Each row is a point on a tangle of strands that fork and nearly touch. The rows are in no order.
In the rows, 128 means zero.
Points whose rows are less than 95 apart are linked; no others are. Some points are linked to none.
k_733: [164 155  42 184 118 149 110 134 135 190  89 138 111 132 145 132 162  98
 141 135 105]
k_825: [103 134 185 112 101 123 141 103 163 119 145 140 163 128 130 141  64 113
 141 140 211]
k_26: [111 125 184  82 132 134 142 164 166 153 133 135 102 111  90 131 156 155
 141 107 156]
k_208: [143  98  83 133 128 147 167 133 141 148 118 123 107 114 122 120 165 100
 111  93 143]
k_744: [153 124 168 120 175 118 119 156  83 146 114 120  62 131  65 163 193  87
  79 101  74]
k_370: [144 108 114 167 155 138  93 128  88 104 158 115 143  71 124 118 161 147
  91 128  52]
k_375: [149 170  88 115  86 121 109 142 164 163  68 117 103 169 141 129 106 114
 191 154 136]
k_878: [109 107 128 143 130 136 166  94 115  72 159 142 169  90 140 102  74 111
  88 127 178]
k_357: [ 83 126 117 137 161 142 130 129 145 123 161 138 134  69 120 122 149 212
 135 117  69]
k_12: [127 153 150 173 171 122  58 132  73 162 165 172 150 146 107 179 205 133
 138 127  64]
k_98: [133 105 163 126  84 161 129 120 103 198 127 129 105 178 114 159 204 116
 130  93 128]
k_172: [ 95 160 114 182 102 119 105 116 169 136  93 100 157 115 148 125 132 166
 158 133 106]
k_651: [ 90 159 115 142 105  95 163 100 140  91 111  93 126 140 130 108 103  77
 153 117 140]
k_496: [170 100 126 149 180 140 128 136 103 145 149 140 121 151 119 146 180 145
  96 118 110]
k_890: [165 158  87 115  94 113 155 120 156 144  96 103  98 196 150 154  79  74
 167 145  99]
k_689: [161  75 206 107 170 133 146 160  69 131 116 131  98 167  85 151 167 122
  60 120 113]
k_285: [ 92 155  61 122  89 133 126 111 159 111  78 163 144  77 168  87  41 124
 138 152 184]
k_291: [140 134 131 106 142 103 153 141 166 105 141 101 116 114 110 129  98  94
 111 131 135]
k_388: [ 56 142 105 129 155 141 147 115 116 109 151 171 125 123 144  79 126 222
 147 115 137]
k_392: [182 119 114 112 122 138 123 149 155 164 129 119 107 154 124 144 127 113
 131 138 137]
k_867: [129 127 137 106 160 143 111 163 144 151 141 142 106 103 106 121 168 178
 144 115 124]
k_469: [159 118  99 114 106 121 161 107 140 108 122 137 152 159 157 129  45  71
 127 153 184]
k_671: [160 106 144  80 122 118 178 124 136  84 138 122 128  98 113 137  61  46
  97 141 161]
k_540: [ 88 136 122 125 158 119 125 117  96  69 162 144 123 102 126  66  89 170
 104 130 128]
k_384: [ 93 137 144 113  84 101 109 103 191 121 104 139 193  82 163 153  32 102
 136 163 188]
k_544: [138 135  96 176 146 131 120 117 102 166 131 125 101 152 118 149 203  98
 124  98  93]
k_430: [162  98 148 152 104 153 121 122 149 182 142 122 154 168 136 169 157 138
 127 132 124]
k_73: [129  98 201 139 113 115 164 110 139 128 154  86 142 164 110 162 144 114
  97 117 118]
k_293: [128 136 108 104 148 122 126 151 172 114 146 121 123  84 124 106  86 139
 119 136 143]
k_284: [176 112 158  79 123 112 166 139 160 129 142  93  97 155 104 171  89  67
  86 135 115]
k_482: [ 80  92 100 132 147 162 167 107 125 103 177 174 164  84 144 108  89 228
 113 140 105]
k_617: [117 123 170  83 101 136 164 113 127 116 133 148 120 139 113 124  89  86
 135 130 210]
k_68: [114 162 103 107  87  94 140 116 199 127  74 127 147 128 165 151  37  88
 163 157 166]
k_178: [131  95 150 128 196 139 141 140  62 122 145 161 126 142 116 145 200 182
  99 111 102]
k_380: [111 115 140 154  98 119 154  88 139  95 133 122 188 134 153 119  78 102
 115 137 174]
k_721: [125 148 108 111 114 141 104 153 159 176 102 142 108 146 136 107 147 165
 181 126 166]
k_304: [169 131 116 156 116 135  70 134  86 139 124 112 135 131 132 126 151 108
 135 150  96]
k_839: [125 124  94 128 139 120 136 119  93  63 138 119 125 101 132  66  89 109
 103 136 131]
k_394: [126 123  96  87 111 144 135 130 141 110 125 159 138  79 140  91  63 105
 128 140 198]
k_34: [145 140 102 145 146 145  97 152 199 169 134 136 147 102 144 144 122 190
 144 144 116]
k_28: [104 125 152 124 174 136 110 143  70 140 144 159 122 137 120 147 213 189
 143 101 104]
k_800: [164 105 137  51 121 134 182 150 143 119 122 138  89 106 102 137  88  56
 102 125 158]
k_297: [153 150  70 147 113 113 128 132 170 137 100  89 117 113 142 142 115  84
 143 134  96]
k_382: [ 84 125 140 143 167 112 162 125 125  99 148 115 118  97 112 112 163 152
 110  93 105]
k_906: [142  94 190 119 132 151 128 142  89 176 135 139 104 154  88 168 210 129
 105 104 106]
k_94: [108 161 102 191  87 108 123 107 200 147  58 101 164 135 168 154 118 140
 144 141 120]
k_595: [147 123 146 139 135 113 117 128 121 103 147 109 150 158 134 112 114 141
 126 145 136]
k_162: [165 117 140  98 151 113 120 152  86 111 108 100  73 115  80 127 166  71
 104 120  86]
k_863: [147 169 121 127 100 118 126 115 145 173 114  89  86 219 127 167 123  90
 161 138  96]
k_864: [154 103 100 147 168 148 150 141 146 142 150 129 124 109 122 133 163 146
 101 109 119]
k_784: [101 123 127 137 143 144  90 129  60 125 141 167 152 152 163 109 166 222
 155 129 116]
k_554: [ 98 133 123 132 147 103 172 121 114 102 124 104  91 134 110 103 159 101
 117  90 131]
k_435: [ 83 114 182 114 156 132 188 133 142  97 148 148 126  81  99 118 131 143
  99 103 162]
k_992: [155 128  56 136 103 122 172 108 137 107  93 122 138 149 168 115  69  67
 140 142 151]
k_513: [133 157  94 137  93 137  83 140 118 163  86 116  99 112 129 116 168 103
 176 128 102]
k_495: [122 163  50 147 113 117 110 132 152 106  90 115 126  95 159  83  73 136
 134 154 112]
k_904: [120 114 171 135 138 128 166 116 144 150 152 132 136 197 123 148 151 155
 130 109 159]
k_337: [131 190  65 194 113 123  93 125 126 171  79 122 110 136 144 127 165 107
 167 139  94]
k_742: [126 155 101 138  79 138 104 138 178 185  67 120 122 137 143 137 143 134
 178 130 143]
k_346: [115 154 130 158 103 141  80 133 122 182 108 130 118 132 127 134 197 140
 181 112 112]
k_655: [ 84 125 132 146 116 136 139 112 182 118 134 137 181  94 149 122  96 176
 138 129 147]
k_753: [160 121 137 111 180 125  76 157  76 101 150 139 120 145 122 103 137 171
 112 146 120]
k_48: [162 128 122  81 103 104 179 118 176 130 130  89 106 155 127 179  63  45
 118 129 100]
k_696: [104  88 100 141 146 150 120 118  84  99 174 160 146  83 143  95 111 221
  99 138  70]
k_306: [145 113 142 113 199 128 118 157 115 102 161 141 118 112 111 109 128 181
  90 138 108]
k_174: [185 112 126 115  95 131  88 134  74 117 112  91 121 133 125 125 136  66
 144 151  86]
k_355: [132  86 169 105  76 155 134 122 143 139 124 137 171 126 136 127 114 124
 133 127 188]
k_836: [ 89 158  95 127 118 135 141 102 158 113 117 167 143 103 155  99  47 129
 140 146 214]
k_145: [ 80 167 132 163 116 117  77 128 104 151 112 127 133 132 141 123 193 174
 183 113  95]
k_735: [134 136  67 194 114 139 110 114 129 129 107 123 165 114 171 103 117 167
 117 150 102]
k_499: [ 85 154 174 111 176 117 174 130 154  95 163 154 112 104 100 121  95 144
 114 123 180]
k_781: [127 153 108 168  69  99 104 116 207 132  49  93 183 106 170 162  87 123
 131 165 111]
k_215: [151 161 116 173 173 130  66 140  99 184 152 169 123 175 121 160 189 137
 146 134  97]
k_768: [132 128 116 173 158 152  67 133  92 145 162 152 150  67 114 145 183 153
 124 134  40]
k_953: [102 122 172 128  87 121 117 107 182 123 123 135 205 119 150 145  61 138
 136 155 188]
k_57: [140  96 137 109  89 144 120 137 189 156 116 138 176 103 148 143 105 146
 133 131 175]
k_47: [178  99 126  91 130 131 168 132 150 130 146 146 135 155 133 134  70  92
  96 144 197]
k_545: [ 94 105 137 169 103 121 178  83 169 119 134 121 194 134 156 149 110 127
 115 108 167]
k_640: [132 126 143 137 124 128  96 133 104 125 131 109 132 131 126 113 160 137
 142 130 115]
k_770: [151 113 131 110 155 129 111 161 105 111 126 109  98  78  96 109 158 112
  97 121  95]
k_80: [132 164 122  95 109 109 124 143 164 139 108 112 101 172 127 122  95 113
 182 143 156]
k_623: [137 147 114 153 142 121  89 132 124 113 138 124 153 159 157  95  96 185
 138 163 129]
k_251: [100 106 160 118 184 134 183 157 147 108 152 140 119  73  99 131 158 171
  90 101 109]
k_517: [ 82 172 143 166  93 112  70 125 132 130 100 101 148 109 139 114 153 172
 178 133  88]
k_526: [110 129 115  93 138 150 145 126 110  94 141 172 113  93 122  72  88 121
 122 128 206]
k_522: [168 136 120  81  82 127 170 109 144 132 116  96  97 196 140 170  69  52
 143 132  79]
k_432: [153  77 202 110 140 139 142 143  87 114 141 126 136 140 104 133 162 137
  90 124 135]
k_471: [149 147 121 140  60 120  83 135 181 145  60  95 163 109 153 151  94 115
 161 171 112]
k_318: [115 120 123 139 168 155 119 131 113 150 153 164 153 142 147 132 166 225
 159 135 113]
k_809: [120 105  87 126 148 140 107 132  88  88 160 148 121  85 136  66  99 182
  88 132  98]
k_104: [155  97 128 145 158 137 101 138  59 111 137 122 119  85 108 122 189 110
  83 110  75]
k_820: [144 109 111 106 107 140 180 122 136 161 119 112  78 163 112 143 154  77
 112  93 136]
k_542: [ 93 122 153  92 134 153 146 126 128  94 152 175 126  50 113  92  82 141
 110 128 192]
k_970: [140 105 195 132 180 125 132 148  71 153 125 139  86 162  80 177 206 124
  78  97  87]
k_421: [151 112 121 114 131 122 159 119  88 133 118 110  80 185 112 129 162  81
 107 101 124]
k_112: [135 110 154 112  98 136 167 108 119 159 136 121 112 223 128 140 141 115
 122 116 165]
k_857: [ 82 158  99 119 152 117 110 139 106 113 128 137  94 120 128  74 154 170
 150 100 129]
k_834: [120 153 135 172 168 119  45 127  41 125 161 162 156 140 136 160 186 164
 133 131  62]
k_789: [139 145  87 112 103 125 119 145 152 140  92  99  97 101 126 115 133  91
 166 123 113]
k_395: [103 141 186  86 142 112 159 144 184 129 147 130 104 122  92 137 113 131
 131 116 177]
k_893: [118 142  86 157 125 103 160 105 111 101 110  87 109 148 134 107 143  74
 137 105 111]
k_892: [179 107 180 105 112 127  90 138  76 132 131  98 113 159 105 144 151  91
 118 144  96]
k_171: [148 108 126 136  81 140  88 135 187 153  96 113 186  92 154 146 102 145
 133 151 131]
k_685: [ 66 173 148 137 121  98 158  92 149  75 138 112 130 111 121 113  82  95
 146 122 166]
k_982: [146 138  96 119 112  95 139 132 174 104 116  83 134 106 136 138  77  73
 134 139 106]
k_782: [132 116 168  77  87 130 178 102 119  95 132 132 127 126 117 146  62  42
 128 140 183]
k_276: [140 131 111 167 127 164  61 143 140 169 136 145 159  63 130 141 162 166
 148 146  70]
k_666: [142 162 154 139 102 130 109 113 137 191 135  92  89 189 101 184 166  85
 142 122  76]
k_605: [139 152 126 148 156 115  35 138  25 129 140 157 133 165 142 141 184 143
 136 125 102]
k_263: [ 96 155 107 112 100 101 112 126 220 134  93 140 167  88 161 140  43 127
 140 154 174]
k_74: [140 127 123 105 110 117 175 109 102 120 120 111  93 215 128 125 117  73
 133 121 146]
k_422: [131 100 124 131 186 142 115 140 105  99 182 146 141  89 122 119 126 211
  91 145  60]
k_494: [107 150 106  99 139 129 110 148 105 137 114 146  90 155 132  78 155 155
 168 115 168]
k_89: [124 106 158 136 173 142 158 128 129 145 162 151 155 177 131 158 173 201
 145 128 134]
k_664: [132 135 126 155 137 128  72 128  76 119 139 140 160 169 163 102 136 191
 145 152 121]
k_506: [ 82 134 142 119 156 134 142 113 127  78 175 168 132  74 119  89  63 171
  98 134 154]
k_610: [130 119 143  80 141 122 196 147 171 132 133 140  90  99 100 146  97  77
  90 108 183]
k_138: [131 151  60 157 110 117 134 118 125 104  88 113 132 137 163  88  99 106
 146 144 130]
k_883: [117 155 132  84  89 107 135 122 171 116 103 125 124 137 134 130  56  86
 179 150 174]
k_958: [108 144 100 136 152 119 166  94 107  64 149 140 125 123 134  86  67  94
 111 134 180]
k_624: [168 119 137 119 168 124  50 149  34 123 135 145 118 149 119 130 175 135
 112 131 105]
k_563: [139  79 188 111  88 144 146 120 100 122 135 124 150 154 119 119 142 115
 117 124 165]
k_647: [108  96 141 178 117 129 179  95 157 133 145 105 175 141 141 154 159 136
 115  96 126]
k_550: [127  98 165 121 139 109 126 118  33  86 127 117 125 167 125 108 167 112
 102 108 136]
k_150: [152 132 157 118 104 126 104 124  87 157 124  98  88 165 100 159 177  71
 131 121  84]
k_86: [154  90 174 116 121 125 193 125 154 140 151 104 122 155 110 170 120  90
  65 111 134]
k_286: [112 106 169 166 135 118 167 107 132 128 148  98 145 133 113 159 190 129
 109  95  95]
k_568: [136 150  70  99 139 120 116 152 146 102 120 123  98  91 130  83  82 118
 139 144 132]
k_176: [ 75 140 122 129 152 128 107 137  77 121 132 145 107 106 125 100 196 183
 145  90 104]
k_417: [135 114 131 123 143 171  84 158 140 163 144 154 136  57 111 143 180 184
 147 128  88]

A fork is a point with three links, a tip a point with one. Leave the first point through the second and follow the links. Name the first fork or tip that comes.
k_208, k_864 | k_610
k_893, k_554 | k_970
k_640, k_304 | k_540
k_513, k_789 | k_47
k_57, k_171 | k_513
k_26, k_395 | k_685
k_215, k_12 | k_696

A fork is a point with three links. Follow the links from the first point to the second and name the forks in between, in order.
k_482, k_284 | k_696, k_540
k_286, k_306 | k_540, k_696
k_781, k_906 | k_970
k_789, k_276 | k_513, k_970
k_47, k_563 | k_513
k_863, k_394 | k_540
k_744, k_789 | k_970, k_513
